Each scene shows the same named points in several views. A view is turned or mirrored, and shifted as a whole, has a little noise and may leave points out.
(in the rows, 128 means zero)

Scene 1
View 1
<62>: [113 160 166 122 105 103 120 119 163  93 168]
<60>: [135 163 132 124 125 128 119 120 179  96 192]
<91>: [160 175 154 111 107 114  93 111 151 103 174]
<89>: [119 162 160 139 112 111 131 155 149 167 144]
<180>: [172 184 122 127 124 108 150 109 156 136 161]
<48>: [ 97 161 123 163 137 126 178 177 171 192 148]
<118>: [160 176 115 124 128 122 141 112 170 115 180]
<204>: [146 179 118 131 123  93 178  99 169 110 162]
<236>: [178 183 111 120 124 107 156  95 165 110 174]
<94>: [132 167 181 130  98  88 126 149 128 171 128]
<104>: [139 166 141 126 121 126 119 138 160 136 173]
<124>: [136 169 144 136 118 120 135 149 154 164 152]
<161>: [118 158 144 136 125 146 110 170 162 165 168]
<6>: [193 186 142 129 108  91 151 119 126 180 129]
<15>: [117 167 119 148 130 115 176 133 181 140 161]
<21>: [189 186 100 131 137 137 140 132 159 167 171]
<153>: [154 175 159 128 105  95 137 132 135 164 138]
View 2
<180>: [111 115  98 139 152 119 155 141 105 149 121]
<62>: [188 135  51 133 139 120 164 120  93 179 112]
<161>: [163 158 117 161 175 195 167 133 103 146 109]
<6>: [109  91 137 126 126 152 145 162 106 169 138]
<15>: [128 190  99 132 134 124 170 133 110 142 123]
<118>: [126 134  80 150 170 116 164 130 103 139 108]
<94>: [174 121 117 119 104 175 151 152  97 193 135]
<89>: [170 154 118 133 125 171 162 143  99 174 123]
<153>: [147 116 120 125 120 158 152 152 104 178 130]
<48>: [148 219 138 133 116 176 172 144 118 149 132]
<204>: [113 148  77 128 135  89 161 134 107 151 126]
<91>: [165  96  63 149 168 136 157 126  87 168 103]
<60>: [164 146  56 156 175 122 170 116  96 150  99]
<124>: [153 148 115 139 138 167 160 141 102 164 122]
<21>: [106 127 126 158 177 155 161 145 109 128 116]
<236>: [108 117  78 141 163 101 157 135 103 144 116]
<104>: [151 138  90 158 179 155 165 129  99 143 105]
View 3
<236>: [158  69 142 128 140 141 131 161 118 126 137]
<48>: [146 167 169 122  51 166 111 188 126 184 109]
<153>: [134 138 121 123 107 164 156 198 150 138 155]
<180>: [151  91 136 122 127 145 137 173 129 124 140]
<104>: [138 135 154 143 131 121 151 170 136 156 138]
<21>: [137 117 148  97 106 121 125 154 141 112 117]
<89>: [133 165 142 135  99 152 149 194 141 166 142]
<118>: [149  90 156 137 136 126 136 157 120 138 130]
<94>: [132 172 122 147 100 176 174 222 152 178 169]
<124>: [133 149 147 131 102 144 144 185 139 150 139]
<60>: [148 110 166 165 152 111 149 155 115 162 134]
<161>: [126 168 161 125 104 105 142 159 145 153 120]
<204>: [165  74 147 147 129 164 128 177 107 151 138]
<15>: [160 113 166 141  95 158 116 174 108 171 122]
<62>: [149 123 148 178 152 137 168 185 123 179 159]
<6>: [136 104  98  96 114 176 154 204 157  99 166]
<91>: [139 117 136 154 165 116 173 171 137 141 157]
View 4
<161>: [ 58 134 153 171 170 184 132 160 100 138 100]
<48>: [117 151 142 204 184 213 163 110 106 116  83]
<204>: [112 144  99 167 101 136 165 105 116 140 124]
<124>: [ 91 144 145 191 159 157 138 143 107 129 100]
<60>: [ 75 155 123 123 112 151 147 156 100 132 125]
<180>: [ 81 127 114 186 117 131 148 117 114 160 119]
<153>: [103 137 142 220 150 119 131 139 111 140 103]
<91>: [ 74 144 135 151 116 107 124 169 102 143 122]
<62>: [114 171 134 142 120 121 140 160 100 115 121]
<236>: [ 80 129 103 163 101 131 155 113 110 163 126]
<89>: [105 152 150 198 170 153 133 150 106 119  97]
<94>: [119 151 157 224 167 120 125 155 109 125  97]
<21>: [ 46 108 125 189 147 167 146 120 107 169 107]
<6>: [ 85 117 129 241 144 113 134 120 114 163 104]
<104>: [ 80 145 139 160 140 152 135 153 104 135 110]
<15>: [113 150 117 167 136 181 170 108 109 129 110]
View 5
<62>: [127  84 174 142 152 175 168 176 158  98 107]
<118>: [117 128 173 141 147 157 129 177 107 122 122]
<124>: [105 119 142 116 156 157 145 128 145 126  97]
<94>: [109 113 144  99 148 161 185 120 175 139  68]
<153>: [111 131 151 103 139 156 169 134 150 146  77]
<204>: [134 129 186 127 169 153 171 179  98 126 116]
<161>: [ 84 117 127 126 148 157 101 127 149 117 107]
<15>: [118 123 163 120 200 149 152 143 105 115 125]
<91>: [116 106 172 145 109 175 141 179 156 122 101]
<48>: [ 98 123 120  97 222 143 143  92 126 115 110]
<60>: [117 101 171 153 150 171 127 184 133  99 128]
<180>: [120 143 173 121 139 154 149 167 109 144 101]
<104>: [108 109 154 132 143 164 134 153 147 113 107]
<89>: [106 105 138 108 186 157 159 117 155 113  99]
<236>: [123 139 187 137 139 155 148 188  98 140 116]
View 6
<48>: [ 98 144 187 136 109 194  86 178 114 147  98]
<6>: [171 146 128 103 121 157 152 134 107 106 122]
<161>: [140 124 147 139 108 180  74 159 153 122 160]
<21>: [131 133 155 113  98 156 133 141 144  99 167]
<15>: [108 126 170 149  78 214 132 163 101 121 133]
<118>: [139 117 143 150  74 200 146 146 119 101 180]
<89>: [155 136 139 142 117 198  92 163 111 136 116]
<153>: [174 141 124 127 120 190 127 146 103 121 121]
<236>: [143 117 139 139  75 198 171 139 104  92 171]
<91>: [186 113 100 158  94 209 126 141 122 106 180]
<124>: [140 135 150 124 108 179 110 150 126 119 135]
<204>: [137 124 150 152  72 218 171 150  85 101 146]
<180>: [147 130 136 128  89 183 157 142 110  94 156]
<62>: [172 112 109 179  86 243 118 158  97 122 157]
<60>: [147 105 130 173  72 226 119 156 123 108 188]
<104>: [153 119 131 153  96 203 109 154 125 120 161]

Which points are out of place in each view (at most two, in the order of its rows)? Write none if all are in place.
view 1 -> <161>
view 2 -> <104>
view 3 -> <94>, <6>
view 4 -> none
view 5 -> <89>
view 6 -> <124>
